Points on a hilly landscape, in no order, each with its height.
A ball rolls from a point to whichever of its 2 nearest points has the largest drop for the distance, and stops where none of them is lower. Distance is the straight distance between rows; heights are no part of it.
Q107: [126 117 105 118  99  54 213 129 117 128 187 138 170 157 101 118 180 119
 117 139 171 133 198 181 127 129 172 139 128  73  99 130 114 132  93 139
 142 103 108 147 126 138  82 149  99 114 104 112  76  73]  height 4.12
Q39: [169 108  80 175  96  66 194  73 153 152 137 147 178 117 132 102 157 115
 151 139 142 142 176 121 127 200 146 118  96 123  57  99 137 157  94  94
  97 137 117 140 157 146 130 132 161 155 104 129 102  73]  height 4.82
Q263: [175 122 138 178 117 147  98 111 160 123  82 154 108 100 165 155  77 138
  99 148  91 189 162  75 137 171 125 132 135 151  75 120 122 159 124  62
  62 128 128 108 142 146 106 159 179 133  99 113 153  98]  height 4.85
Q664: [140 170 121  92 122  76 186 100 134  99 172 170 167 163 109 134 162 126
 106 135 152 122 163 194 141 128 164 162 122  83 132 167 102 135 123 108
 158 106 150 150 130 127 112 164 111 122 123 117  84  84]  height 4.32
Q179: [155 123  80 149 146 111  61  88 131 129 132 136 147 147 156 142 120 107
 148 164  76 134 121  96 125 124 117 132 116 167  96  79 134 122 177 129
  77 171 123 146 192 102 164 166  97 158 107 132 154 128]  height 5.19
Q700: [ 95 150  75 130 146 119 137 123 114 109 155 164 115 170 115 110 129  98
 189 131 156 115  64 155 136 108 146 116 138 128 121 119 154 112 115 170
 139 129 144 172 139 134 162 124 107  77 162 105 171  61]  height 7.39
Q510: [102 183 146 159 142 109 133 156 132 148  99 123  99 156 148 100 108 139
 125 147 145 140 130 142 152 114  82 127 141 105 123  64 133 147 136 142
 138  96 123 106 161  85 132  93  61 177 111 146  94 184]  height 2.72
Q660: [ 81  89 171 153  87 132 134 141 142 128 126 142 116 145 114 128  95 117
 167  93  97 163  67 110 154 171 165 115 126 114 120 136 187 129 190 162
 128 109  92 129  97 198 145  94 133 100 151 158 105 129]  height 4.87
Q842: [126 104 116 133  94 132 133 141 157 117 158 152 181  96 155 121 144 118
 140 103 157 157 115 123 168 160 156 112 117 111 107 129 149 159 111 125
 153 152 108 130 107 189 109 133 155 115 143 112 115  54]  height 5.11
Q307: [156 178  83 145 131 106 163 142 133 141 161 143 165 204 133 116 121 116
 115 189 151 114 159 170 122 115 115 204  94  53  85 119 119 126 121 126
 116  80 122 168 181  96 111 126  85 177  90 119 149 145]  height 6.31
Q489: [ 91 188 151 137 146  80 122 146 120 139  97 119  90 160 156 107 165 115
  99 153 139 128 132 138 161 127  82  95 126 124 118  75 134 112 152 111
 135 130 141 168 130 118 161 132  79 158  91 163 102 164]  height 3.07
Q187: [154 128 184  89 121 139  99 150 117  90 116 117 134  87 129 119 124 140
  98 103 109 126 176 129 100 120 105 113 163 106 186 146 131 118 152 117
 121 113 146 136  91 184  73 137 125 131 124 153 125 167]  height 3.50
Q237: [ 95  70 159 147 143 187 148 146 156 154 125 106  92 153 145 113 127 143
 157  70 168 179 127 110 157 148 132  93 152 113 118 121 188 123 102 176
 130 112  82 143 119 135 114  79 121 105 122 170 117  84]  height 4.81
Q395: [ 95 146 125 120 131 113 119 122 144 135 172 150 102 136 123 117 133  97
 195 115 148 149  80 153 169  92 161 124 124 139 143 155 158 126 154 194
 145 111 143 137 133 168 139 106 140  82 186 101 167  76]  height 7.45
Q876: [127 100 136 109 136 181  60 122  94  80 116  89  89 109 144 132 135 171
 110 121 116  70 159 111  97  79  54  95 135 130 173 136 133 107 134 118
 101 161 158 155 113 111 104 128 125 143 108 119 208 185]  height 2.14
Q672: [105 124 117 109 128  96 136 151 108 104 149 119 141 175 109 111 146 157
  79 151 178  79 224 153 153  97 109 159  73  45 101 104  96 149  56 120
 130 101 127  90 153  78  57 159  54 133 107  93 104 131]  height 3.64
Q349: [119 156 119 119  80  59 212 106 146 167 162 165 182 108 111  95 118 108
 154 129 127 100 100 208 128 145 182 192 118  85 133 125 122 159 137 126
 175 154 106 144 106 146  85 137 129 161 143 123 132  90]  height 4.72
Q926: [137 111 136 137 174 146 144 168  80 120 109 142 140 135 145 156 126  94
  81 147  91 139 130 102 161  97 163  72 134 126 101 120 160 149 198 148
  93 119 113 120 119 110 140 173 109 144 115 132 159  86]  height 2.18
Q325: [140 131 141 100  85 167  95 159 128 118 115  93 131  86 120 112 104 121
 163  91 112 136 106 120 103 149  95 119 167 149 179 113 131  96 204 184
 140  97 114 142  54 191 118  88 145 108 147 132 133 175]  height 3.02
Q27: [ 82 110 177  92 150 142  79 169 103  82 116  84  82 125 138 125 138 178
  72 138 115  80 167 152 150  64 115 127 124  72 163 152 161 130  99  96
 130 177 161 111 132  89  99 145 114 127  95 132 144 166]  height 3.00
Q94: [166 142 172 109  92  79 136 121 125 127 119 172 155 104 106 126 132 138
 110  87 118 130 152 142 110 181 154 139 126 137 125 166 119 109 134 103
 149 120 148 116  90 171 135 134 156  97 154 140  70 149]  height 2.12
Q871: [141 117 164 115 101 116 114  87 150 124 113 173 154 122 129 125 113 170
 145  49 120 155 129 133 110 196 135 155 119 127 149 150 116 117 106 136
 155 137 106 106  80 158 110 104 144 107 149 107 103 124]  height 1.68
Q948: [142 139  89 145 128 111 229  90 151 179 188 152 183 119  93  94 117 109
 170 131 145 113 112 201 121 135 158 170 120  87 108  88 126 123 127 135
 142 137  85 159 147 108 116 135 118 173 140 107 142  67]  height 4.86
Q277: [130 107 137 135 150 163 129 130 114 105  72 119 131 152 183 127 124 139
  78  94 102 198 192  81 175 169 129  90 130 110  90 120 175 152 151  92
  92 112 123 158 119 145 100 153 152 133  88 151  98  69]  height 4.34
Q222: [119 150 151 135 103  60 194 104 150 120 152 144 172 111 128 135 106 109
 158 140 118  82  74 156 131 159 118 158 136 134 126 106 137 103 190 131
 124 141 134 149 122 131 190 149 155 162 136 130 106 129]  height 2.95
Q690: [132 115  89 172 124  91 175  97 140 171 126 141 190 129 129  77 142 106
 161 110 102 145 132 101 118 195 120 136  85 110  87 116 151 139 123 126
 131 141  85 144 150 168 130 106 158 166 125 130 100  98]  height 4.99
Q600: [107 113  56 144 173 176 114 141 156 150 101  90 128 139 145 135  82 115
 171 114 100 184 100  99 117 156 124 122 136 146 123 100 174 114 135 168
 143 114  59 135 152 105 159  85 186 125 121 129 127  96]  height 0.92
Q768: [ 98 127 143  91 100 100 110 125 133 155 152 141 109  99  39 105 183  82
 152 123 152  64  88 136 140  95 166 146 122 138 189 109  92 145  98 131
 171 174 148 100 135 179 109 145 106 104 189 113 122 123]  height 1.48
Q928: [ 97  88 134 142 110 156 137 122 173 138 163 132 117 117 149 126 164 139
 165  99 170 165 100 135 149 156 165 130 133 111 121 146 150 134  96 177
 156 125  88 124 105 190 107  91 159  77 130 125 119  44]  height 4.97
Q340: [141 172 119 113 159 139  24 151 103 148 100 114  88 151 119  91 144 110
 121 135 121 125 173 138 125  72  95 107 145 163 185 137  96  98 166 108
 127 110 197 184 102 129 131 116 113 163 126 141 192 202]  height 1.05
Q248: [106 129 150 136 104 100 103 111 153 141  87 140 109 110 104  99 117 128
 147 116 104  76  99 104 119 143  74 163 102 113 136  74 118 135 117 135
 162 161 106  87 140 114 142  90 114 161 138 134 101 160]  height 5.32
Q485: [ 77  92 153 160 140 128 186 143 139 182 132 130 166 120 114 117  58 139
 158 116  99 138  76 124 124 147 141 152 147  93  96 117 115 155 108 165
 135 121  66  72 151 125 106 103 112 148 149 136 130 140]  height 4.61
Q333: [132  94 133 154 102 148 139 155 140 157 128 154 189  89  89 154 106 121
 141  81 107 124  75 104 126 180 164 138 132 167  88 112  88 149  95 125
 163 131 108  78 120 120 161 121 174 103 172 144 116 124]  height 1.40
Q844: [ 90  84 175 164 153 182 134 127 139 114 119  72 103 138 135 120  88 158
 158 111 121 127  98 103 149 147 100  99 139 150 123 104 151 143 105 161
 117 131  86  80 130  72 168  66  83 135 164 134 101 161]  height 2.11
Q619: [156 152  85 113 144  78  82 142 116 134 160 112 188  88 120 190  79 114
 116 140  89 133 121 147  92 158 172 129 161 132 150 129 136 109 149 118
 143 104 115 117 157 104 142 183 149 154 116 120 145 178]  height 4.33
Q538: [113 182  96 106  49  86 208 142 134 110 199 139 125 190  91 124 175 108
  91 186 204  56 113 209 131 110 154 188  80  84 148 132  82 125  96  98
 130 143 160 148 111 118 134 173  78 148 102  98 114 137]  height 6.08
Q101: [159 111 111  85 106 174  98 158 115  77 131  77 133 103 147 113 145 112
 144 122 145 131 164  87 101 129  87  68 159 166 158 120 100  79 182 164
 101  90 128 152  67 184  96 114 163  92 117 136 171 145]  height 3.32
Q891: [118 140 184  89 137 182 104 116 158 138 104  81  70 130 141 158 123 164
 129  91 164  96  84 170 117  84 104 119 154 167 186 153 158 139  96 169
 147 134 141 153 117  77 140  88 144 122 150 131 104 197]  height 2.55
Q463: [123 152 149 118 122  43 158 110 162 118 132 141 134 120 113  96 161  97
 140 158 153  67 121 178 158 120  93 126 117 137 145 106 147 107 155 120
 145 156 147 163 119 149 177 137 125 154 135 115  91 116]  height 3.26
Q428: [103 176  66 130 132 119 133 134 111 159 139 162 114 194  59  84 121 115
 142 168 170  87  86 143 121  94 122 171 113 122 122 127  64 148  62 127
 163 112 122  88 134  92 143 137  77 142 155  74 146 180]  height 5.85
Q260: [117 132  97 160 177 128 154 150 131 124 159 143 122 161 137  91 143  90
 176 130 192 152 115 152 183 112 125  65 166 155 101  95 155 105 117 152
 127 121 133 192 128 130 162 109 100 101 146 110 146  45]  height 7.32
Q63: [189 160 124  95 154 133  93 164 113 101 148 111 131 112  89  94 148  88
  97 161 133 108 209 153 139  90 123 121 131 132 213 186  96  92 145  75
 116 130 216 210 127 175  89 103 117 131 118 141 130 166]  height 2.46
Q705: [193 149  84  99 140 158  93 148 112  90 150 106 133  95 151 124 130  91
 141 150 149 128 155 101 107  92 105  65 148 177 160 132  78  73 164 112
  85  89 171 168  90 169 121 131 155  92 134 125 188 134]  height 3.56
Q631: [ 99  51 160 147 143 200 125 153 139 108  99 102 111 152 166 128 138 148
 105  81 132 167 147  83 167 162 131  79 119 107 131 118 195 141 146 124
  99 154  84 140  92 132  94 111 163 134  82 145 123  76]  height 4.60
Q536: [135 109 132 137 114 146 101 101 112 130  70 119 134 151 149 135 129 152
  99 117  58 196 183  83 137 192 114 136 107 142  91 136 172 148 189  84
  92 117 107 141 116 175 117 165 130 167 102 142  93 140]  height 4.08
Q82: [126 180  73 126 100 114 200 125 107 142 215 157 144 183  64 139 176 106
 109 178 190  63  78 191 122 107 162 159  96 117 116 130  75 127  87 118
 128 141 153 134 133  96 162 179  69 130 122 100 118 123]  height 6.01
Q468: [126 115 172  82 148 143  97 155 100  83 120 100  64  93 161 140 127 165
  68 137 133 129 184 110 134  91 135 109 118 105 158 164 136 105  91  66
 132 141 158 114 138 119  92 174 126  78 117 135 130 117]  height 3.45
Q382: [105  93 133 160 189 174 141 190 106 138 102  98 139 155 140 134 114 120
 125 136 120 164 114  74 161 126 152  79 161 136 119  94 146 128 153 165
  95 103  81  96 136  77 138 116  81 140 108 146 150 106]  height 1.79
Q10: [109 110 118 116 104  75 166 155 102 111 159 138 139 173  90 113 153 122
 101 130 173 123 215 150 114 114 149 142 123  63  99 116 102 124  70 152
 150  87  92 114 137 115  47 137  62  99  94 107  86  97]  height 3.92
Q896: [160 161  61 147 149 114 154 108 139 144 142 155 182 166 147 118 149 124
 138 175 130 157 173 151 111 132 123 167 110  75  90 146 133 137 119 113
 143 101 120 176 179 125 129 136 131 149 107 138 134 105]  height 6.41
Q828: [ 76  76 155 109 110 112 110 103 145 124 160 132  86 156  95 130 179 151
 118 145 153  79 106 142 120  83 165 152 113 119 157 168 113 134  44 153
 146 169  92  82 119 118  95 127 108 114 145 108 140 106]  height 1.41
Q256: [ 91 141 159 116 104 152 142 152 138 117 130 112 110  99 121 145 142 150
 128 113 118 112  62 139 104 141 126 143 153 131 168 137 125 140 106 153
 185 139 137 102 127 138 147  95 134  73 148 167  82 152]  height 2.40
Q882: [174 145 160  70 140 116 116 148 113 102 159 117 139  79  98 123 149 100
  84 136 137 118 201 145 135  97 146 110 148 123 206 179 111  97 146  88
 125 126 195 162 115 193  78 155 125  90 130 142  92 134]  height 3.04
Q359: [197 127 114 141 127 138  86 162 134 109 102 154 155  78 142 173  86 100
 108 145 104 167 148 111 125 152 158 116 167 180  96 121 119 135 152  88
  70 106 134 109 118 164 117 189 207 134 119  96 176 107]  height 4.71
Q269: [135 125 133 115  91 169 112 155 133 123 122 106 184  65 124 146 103 147
 150  76  87 133  88 125  79 176 126 143 180 136 157 161 100 113 146 144
 141 114 117 119  68 198 113 118 167 127 154 124 127 184]  height 2.75
Q833: [ 59 115 162 113 109 111  90 110 145 138 154 129  68 118  65 119 166 141
 149 127 140  91  84 142 132  97 151 151 131 134 175 137 105 133  79 160
 162 155 123  84 119 166 104 102  98 105 161  98 132 121]  height 1.06
Q220: [107  85 138 120  65  87 183 106 116 141 168 153 121 150 110 147 150 140
 101 119 137 100 119 135  96 125 189 150  96 116 121 154  67 178  55 151
 152 151  93  58 126 115  74 127 102  96 134 107 141 100]  height 1.76
Q415: [193 144 131 164 100 115  93  66 143 100 127 162 157 107 150 154  99 163
 129 134 112 165 158 108 125 189 134 149 117 141  82 116 106 145 108  74
  89 135 136 114 151 135 123 154 131 116 116 123 134 104]  height 4.96
Q147: [115 180 116 129  99  89 175 153 137 114 164 152 124 170 129  83 150 106
 113 198 175  81 110 194 141 103 133 170  99  50 133 104 131 126  99 117
 154 128 126 161 150 132 122 143  72 162  95 125 131 117]  height 6.19
Q516: [113 158 146 128  88  71 187 137  90 132 160 181 173 123  97 139 125 156
 133 105 137 143  80 150 110 192 174 145 125 134  82 150 118 111 135 130
 138 112 146 112 103 116 160 134 133  87 114 160  63 136]  height 2.52
Q472: [ 90 118 155 135 181 133 134 135 114 144  95 144  86 202 127 114 132 137
 119 110 156 121 114 130 140  81 109 109 137  96 132 139 130 129  96 175
 115 125 108 107 154  77 122 113  96 138 129 137 170 123]  height 2.20
Q978: [102 133 103 144 102  80 140  96 158 156  99 136 130 109 110  69 135 109
 161 125 106 104 118 108 113 168  92 161  87 118 117  73 138 125 125 132
 173 155 103 123 137 131 140  76 148 141 137 142  81 113]  height 5.17
Q70: [160 130  92 138 118 140  40  90 154 117  98 131 127 122 157 161  95 142
 168  75 111 148  92 103  87 173 101 125 131 177 116 109 128  86 129 159
 125 137 136 115 136 106 177 105 170  88 138 109 143 138]  height 0.81
Q843: [149 100 156 104 106 141  83 111 119 109  77 100 118 102 137 132 139 158
  94  99  75 144 212  86 109 148  85 130 128 124 150 150 159 115 175  93
 110 128 132 133  90 166  81 140 152 147 104 149 123 165]  height 3.81
Q528: [170 121 107 133  92  76 223  94 138 127 142 164 180  75 138 146 132 112
 135 139 145 111 118 150 123 169 163 121 106 135  64 146 116 150 118  78
 114 143 133 132 112 150 147 177 169 131 135 117 119  70]  height 4.65
Q774: [144 165 130 106  83  75 170 116 132 125 163 177 164 139 115 125 113 104
 122 156 129  94 110 211 135 114 204 186 124  74 167 197 111 156 132 127
 156 136 157 163 108 173  93 143 114 136 135 110 136 116]  height 4.54
Q184: [165 125 118 171 134 114  87  81 142 129 132 139 174 137 154 139 130 129
 137 144 102 143 131 101 129 164 114 130 101 138  83  78 121 139 124 117
  97 153 115 109 184 105 138 138 104 144 115 140 133 123]  height 5.08
Q892: [104  78 164 140 189 158 152 114 116 139 108 110 113 196 149 135 104 170
 118 117 164 122 139 124 133  92 107 123 134  96 116 165 131 133  79 189
  90 115 104  94 164  34 113  90 124 164 109 111 143 139]  height 2.50
Q279: [148 145 116 107 109  86 231  87 153 116 179 160 194 120 123 153 164 137
 119 129 163 117 150 200 128 148 166 161 126 102 118 183 110 148 129 105
 131 148 160 141 122 132 136 172 167 140 144 103  86  66]  height 4.49
Q819: [124 145 151  97 126 110 122 150 109 146 158 136 130  79  54 109 163  59
 132 140 144  56  86 127 139  69 136 122 140 149 180  92  96 139 152 126
 146 160 170 131 138 173 129 166  90 134 174 135 121 150]  height 1.91
Q150: [ 97 112 172 102 145 158  64 148  91  82 114  59  68 112 134 119 143 190
  94 152 145  65 169 164 120  72  80 106 144 114 197 162 137 124  94 106
 123 169 186 127 115  99 113 134 105 153 123 124 172 220]  height 2.57
Q939: [ 98 122 120  91 148 180 116 138 121 110  80  61  93 138 146 195  73 157
 148 131  80 113  81 109  71 113 108 111 152 160 151 126 153 152 149 153
 135 123  99 138 139  70 154 130 171 139 113 127 160 169]  height 1.83
Q327: [129 132 122 102  94 112 147 127 134 162 148 152 185  73  66 130 132 114
 172  77 130 111  66 135 123 151 169 158 120 145 135 106  89 154 119 148
 194 149 151  95 111 138 144 118 155 102 185 136 105 101]  height 1.77
Q841: [ 70 135 167 172 136 133 166 141 137 120 130 102  88 135 117  77  81 152
 158 127 152 134  94 132 162 158  97 126 148 101 123  72 141 128 104 157
 130 113 110  74 149 105 138  62  36 131 158 144  85 165]  height 2.39
Q339: [116 147  93 129 166 152  70 116 148 123 103 129  99 139 145 118  85 101
 173 104 114 140  95 110 121 129  89 139 124 152 136  87 141 101 142 152
 156 140 112 139 141 109 176  95 149 115 159 107 147 117]  height 0.21
Q400: [115  92 162  85 145 201 118 126 111 102 108  82 105 129 146 177 128 167
 129 116 124 108  90 122  95  68 111 113 144 157 162 159 157 162 135 149
 128 133 115 149 105  65 139 119 160 145 100 142 150 147]  height 2.16
Q856: [ 94  77 144 130 161 147 113 118 130 117 134 162  82 166 116  95 148 134
 120 125 148 104 111 128 154  79 126 136 115  88 149 157 157 121  87 164
 134 154  93 121 120 113 100 103 108 124 132 111 179  84]  height 1.84
Q255: [116 141 133 142 162  86 126 110 157 156 124 110 118 148 160  91 174 110
 121 139 141 123 153 144 179 146  85  97 106 166 112  79 156  93 164 112
 141 141 136 186 116 117 193 132 104 149 125 144  94 122]  height 3.41
Q695: [121 104  95 139 166 167 111 127 135 135  92  86 129 148 174 185  87 155
 124 132  80 164  99  99  95 145 126 133 142 133 110 143 142 152 106 144
 133 119  79  95 159  72 156 116 179 147 106 137 138 161]  height 1.45
Q866: [114 132 152 115 128  80 103 121 109 110 110 123 111 146 147 123 130 169
  70 150 140 100 203 119 145  91  78 158  68  46 107 129 119 139 100 100
 111 128 162  80 166  93  69 143  87 141  93 114 115 155]  height 3.31
Q790: [115 118 143 136 136 152 127 147 118 141  78 141 162 133 131 134 117 125
 104 103  74 173 141 103 138 163 133 133 142 128 120 143 158 158 171 120
 136 108  75 117 100 167 143 135 152 177 127 138 110 154]  height 4.29
Q689: [175 137 145 115 129 122 133 131 102 100 125 144  81  78 161 132 132 122
  76 178 131 134 171  96 139  98 144  94 112 131 138 143 143 110 126  48
 121 135 149 134 128 145 121 173 139  82 130 123 123  81]  height 3.22
Q648: [145  85 176 119 111 152 150 113 104 105 111 110 118  85 147 183  98 144
 115 140 102 112  92  86  70 113 134 124 146 138 113 179 107 146  93 107
 110 135 115  85 131 120 130 147 166 116 122 123 136 160]  height 2.26
Q837: [166 127  89 122 113 121 119 162 112 124 140 137 213  67 115 179  78 111
 141 117  87 143 109 130 103 175 169 108 168 174 114 114 119 110 180 107
 111 115 106 130  97 167 155 196 173 155 140 114 146 140]  height 4.55
Q213: [ 90  34 143 148 146 195 149 135 112 125 113  70 104 139 162 141 149 158
 121 121 125 122 108  80 142 137 113  74 121 137 124 101 203 138 128 134
  84 155  86 158 103  73 109  80 152 158  51 157 111 103]  height 4.78
Q741: [ 48  71 138 147 174 185 129 123 118 147 102  94  72 146 123 102 140 121
 137 107 135 110  88  91 150  81  76 112 131 134 127  93 174  96 137 156
 108 158  97 152 105  76 136  65 142 168  98 149 125 107]  height 4.98
Q540: [141 156 101 129 131  78  62  80 122 126 102 135 114 134 125 124 164 102
 145 168 123 110 134 110 116 102  81 136 113 168 106 125 102 104 152  99
 125 156 165 156 154 137 163 158  99 136 121 135 146 161]  height 5.35
Q363: [123 126 130 117 116 103 151 168  95 140 118 143 140  92  94 124 139  46
 109 165  94  56  81 128 133  67 144 130 117 103 133 108 122 158 174 142
 141 145 130 118 133 136 137 170  98 152 142 142 137 130]  height 2.33
Q193: [192 148 173 120 125 107 152 120 113 124 143 166 146 102 121 155 109 122
 101 110 125 169 155 115 139 159 166 126 148 164 112 165 116 107 142  83
 109  86 163 109 128 154 164 178 168  85 131 142  73 141]  height 2.51
Q931: [122 156 163  98 113 180 101 157 163 140 100  81  76  93 121 139 152 144
 112  86 135 104  72 146  92 129 104 133 156 147 198 139 129 115 111 158
 173 142 159 114 110 131 145  75 145  79 160 128  74 193]  height 2.71
Q977: [ 96 120 133 156 129 159 160 139 157 184  96 140 167 116 110  98  68 111
 145  95  72 173 102 112 146 180 137 154 128 129 111 107 156 150 158 119
 133 113  53  92 111 161 136 104 143 188 147 139 101 146]  height 4.46
Q29: [127  84 172 124  81 118 182 108 110 117 148 148 108  99 129 170 125 165
 107 124 127 127  89 103  80 138 168 148 129 122 101 188  76 156  62 112
 133 146 120  70 130 136 110 127 157  74 129 125 123 117]  height 2.02
Q360: [199 165 102 107 150 165  66 139 116 108 137 124 149  87 138 157 137 103
 123 150 113 140 152 119  98 100 116 100 148 187 158 136  92  99 159  97
 131 119 159 151 123 137 154 148 135 107 144 126 160 155]  height 3.79
Q173: [187 162  82 111 153 144  58 144 119 132 145 106 161  88 127 184 107 133
 108 145  87 170 168 123  78 137 157 111 175 179 175 150  94  92 140 108
 117  85 163 106 162 119 121 161 157 103 124 138 141 199]  height 4.06
Q206: [169 123 178 127  96 145 151 129  98 128 118 150  97  67 133 154  90 155
  80 135 131 171 168  79 136 142 164 120 157 132 125 160 120 103 109  44
 109  92 151 103 117 180  96 182 160  92 149 122  69 110]  height 2.84
Q274: [123 105  88 141 130 116 171 111 159 125 188 139 171  93 116  89 162 101
 170 145 164 102 131 165 160 129 136 118 113 108 114  91 162 136 114 135
 150 153 103 157 129 152 123 124 108 139 149 115 125  44]  height 5.00
Q792: [161 120  89 146 138 142 124  74 109 115  85 151  87 152 186 123 128 141
  90 149 114 183 202  91 133 114 134 142  83  98 100 173 169 138 127  75
  96 119 165 155 156 136  89 140 173 117  94 128 163  58]  height 6.66
Q670: [136 166  95 129 143 111 131 127 118 131 140 169 140 171 108 128 143 133
 120 149 145 118 125 138 110 109 119 155  99 123 117 134  68 149  67 128
 160 107 128  90 152  90 140 130  95 118 145 104 143 150]  height 5.75
Q737: [174 158 128 122 127 142  70 102 134 105 108 146 136 112 132 153 119 170
 141  76 129 135 112 135  85 169 113 135 145 165 144 146  99  98 106 153
 143 130 147 103 115 111 162  99 136  76 153 107 130 153]  height 1.22
Q317: [112 188 159 119  83  63 206 128 121 118 170 161 168 120 110 141 118 136
 131 152 148  97  52 184 116 163 152 172 123  97 113 111  93 108 151 140
 126 134 143 130 124 108 158 146 118 138 101 146  97 133]  height 2.76
Q607: [111 153  65 143 123 101 193 138 101 167 189 169 124 188  54  96 160  84
 137 171 188  86  97 170 128  89 158 142 126 120  94 115  77 124  82 143
 127 116 110 133 130 112 140 159  61 140 149  87 136 112]  height 5.94
Q531: [132 111 145 120 128 136 124 158  86 119 106 143 136  90 107 131 127 104
  89 144  90  69 115 115 108  73 102 143 111  86 140 135 113 156 150 131
 130 160 124  89 131 108 114 146 101 161 121 126 165 166]  height 2.66
Q141: [166 134  89 141 136 122 106 113 163 139  99 136 149 165 173 128 108 123
 157  70 114 196 141 120 157 189 137  84 107 174 107 127 205 127 194 151
 102 105 128 168 110 137 171 122 191 121 128 123 109 131]  height 7.05
Q704: [112  68 162 161 153 188 101 112 137 136  90  37  88 139 168 155 124 179
 122 124 111 124 127 104 157 136  76  96 135 190 107 104 161 158 140 153
 108 132 114 114 123  41 182  77 111 163 126 127  94 174]  height 1.80
Q490: [156 140  99 171 195 149 123 142 149 149 115 134 117 173 163 104 135 114
 154 114 168 184 164 116 166 135 111  71 134 154 105  76 148 106 114 148
 107 109 121 172 146 106 149 102 131 116 120 128 156  79]  height 7.23
Q951: [149 189 110 116  92  76  87  96 137 137 123 134 105 138 131 149 157 116
 133 178 125 138 142 129  97 107  92 178  99 146  98 136  86 128 143 102
 139 133 178 114 176 119 133 145  94 119 114 150 107 194]  height 5.48
Q522: [ 40 108 119 150 188 154 151 149 128 153 104 121  51 163  99  75 113 105
 172 126 158 135  91 100 143  73 102  96 158 118 113  98 162  98 119 176
 116 139 104 144 139 119 127  79 100 132 124 140 157 102]  height 5.14
Q688: [ 94 163 132 123 108 153 124 149 133 157 165 138 146  80  79 150 115 125
 168 103 110 122  39 140 102 124 167 179 152 136 159 130  82 154 128 167
 190 147 151  91 131 147 137 109 136  82 179 122 105 126]  height 2.08
Q904: [120 135 116  99 173 180  37 154  88 128 104  97  93 138 116 111 106 126
 138 115 127 104 127 118 124  58  81  98 158 167 181 103 103  97 160 133
 125 123 151 162  88 118 123 131 103 157 147  99 218 177]  height 1.62
Q508: [169 144  53 162 151 124 127  91 141 126 117 144 133 146 184 130 122 124
 121 182  99 192 189 125 140 125 143 135 115 122  69 163 157 145 144  94
  94 104 151 159 179 137 124 161 163 140 102 127 149  73]  height 6.54
Q640: [147  90 144 115 102 175 153 141 108 100 143  88 148  57 129 154  92 161
 132 127  91 113 108  92  41 134 122 113 180 164 145 165  72 122 115 119
  89  92 126  92 103 167 112 134 165 113 134 141 130 201]  height 2.49
Q416: [165 143  97 187 165 114 124 116 172 150 130 137 154 168 163 125 116 129
 163 123 145 200 146 137 170 188 142  95 147 181  83  78 156  88 147 143
  85  96 122 168 143  98 189 115 150 127 113 147 100  90]  height 7.15
Q615: [166 182 122  94 138 158  41 155 120 126 104  97  78 128 119  97 147 120
  95 141 126 128 213 140 110  91  98 108 129 154 208 166  81  97 141 103
 114 112 227 193 123 148  93  94 116 127 119 171 158 191]  height 1.72
Q348: [ 60  68 200 165 104 140 170 128 142 157 123 113 113 151 134 133  79 152
 147 101 105 135  68 125 133 170 152 155 140 102 113 158 153 154 120 161
 131 106  74  92 117 145 128  63 116 129 132 165  96 171]  height 4.73
Q378: [ 88 126 113 137 147 123  99 129 142 147 194 139  89 113 121 111 183  89
 147 150 163 120 100 126 206  55 157 105 120 135 128 137 168 137 154 168
 136 119 137 136 136 183 119 124  94 105 188  98 167  63]  height 7.52
Q69: [163 131 112 117 138 150 101 122 155 124  80 108  97 151 193 140 126 121
 138  81 134 182 179  98 145 129 106  78 103 186 110 141 160 135 176 140
 116 122 159 153 119 130 150 127 215 102 119 132 166 100]  height 6.92
Q157: [110 133 160 133 137 116 111 144  90  99 108 116 113 134 157 130 132 155
  78 141 104 101 162 111 132 101  80 137  93  71 129 130 138 148 134 108
 110 154 132  98 144  88 102 128  91 156  94 133 158 168]  height 3.01
Q864: [173 183  90 112 118  95 111 110 112 141 140 137 161 117 100 159 130 114
 136 160 116  99 120 132  94 113 130 167  94 133 132 140  64 142 107 103
 149 130 168  91 178  95 147 147 126 124 148 109 146 182]  height 5.63
Q484: [166 117 121 118 117 158  73  88 144 117  81 102  57 118 192 144 141 152
 101 124 111 203 209  72 135 119 104 116  98 151 129 145 156 125 153  66
  99 141 161 160 130 126 109 135 183 108  96 141 158  78]  height 6.79
Q229: [107  95 148 161 179 181 105 152 119 147  76  82 105 174 166 156 140 165
 104 117 100 185 166  84 162 132 106  90 133 171 107  89 139 140 157 142
  99 120 113 108 139  58 140  95 103 158 101 160 143 138]  height 1.36

For each start below, name the point where the ball stops.
Q222 -> Q339
Q843 -> Q340
Q206 -> Q339
Q468 -> Q340
Q255 -> Q229
Q891 -> Q339
Q82 -> Q833

Write out the way that a ball takes from each point below.
Q689 -> Q206 Q193 Q94 Q871 Q737 Q70 Q339
Q463 -> Q222 Q317 Q516 Q94 Q871 Q737 Q70 Q339
Q395 -> Q700 Q260 Q490 Q416 Q141 Q69 Q484 Q792 Q508 Q896 Q307 Q147 Q538 Q82 Q607 Q428 Q670 Q864 Q951 Q540 Q179 Q184 Q415 Q263 Q359 Q837 Q619 Q173 Q360 Q705 Q101 Q325 Q269 Q640 Q648 Q29 Q220 Q828 Q833
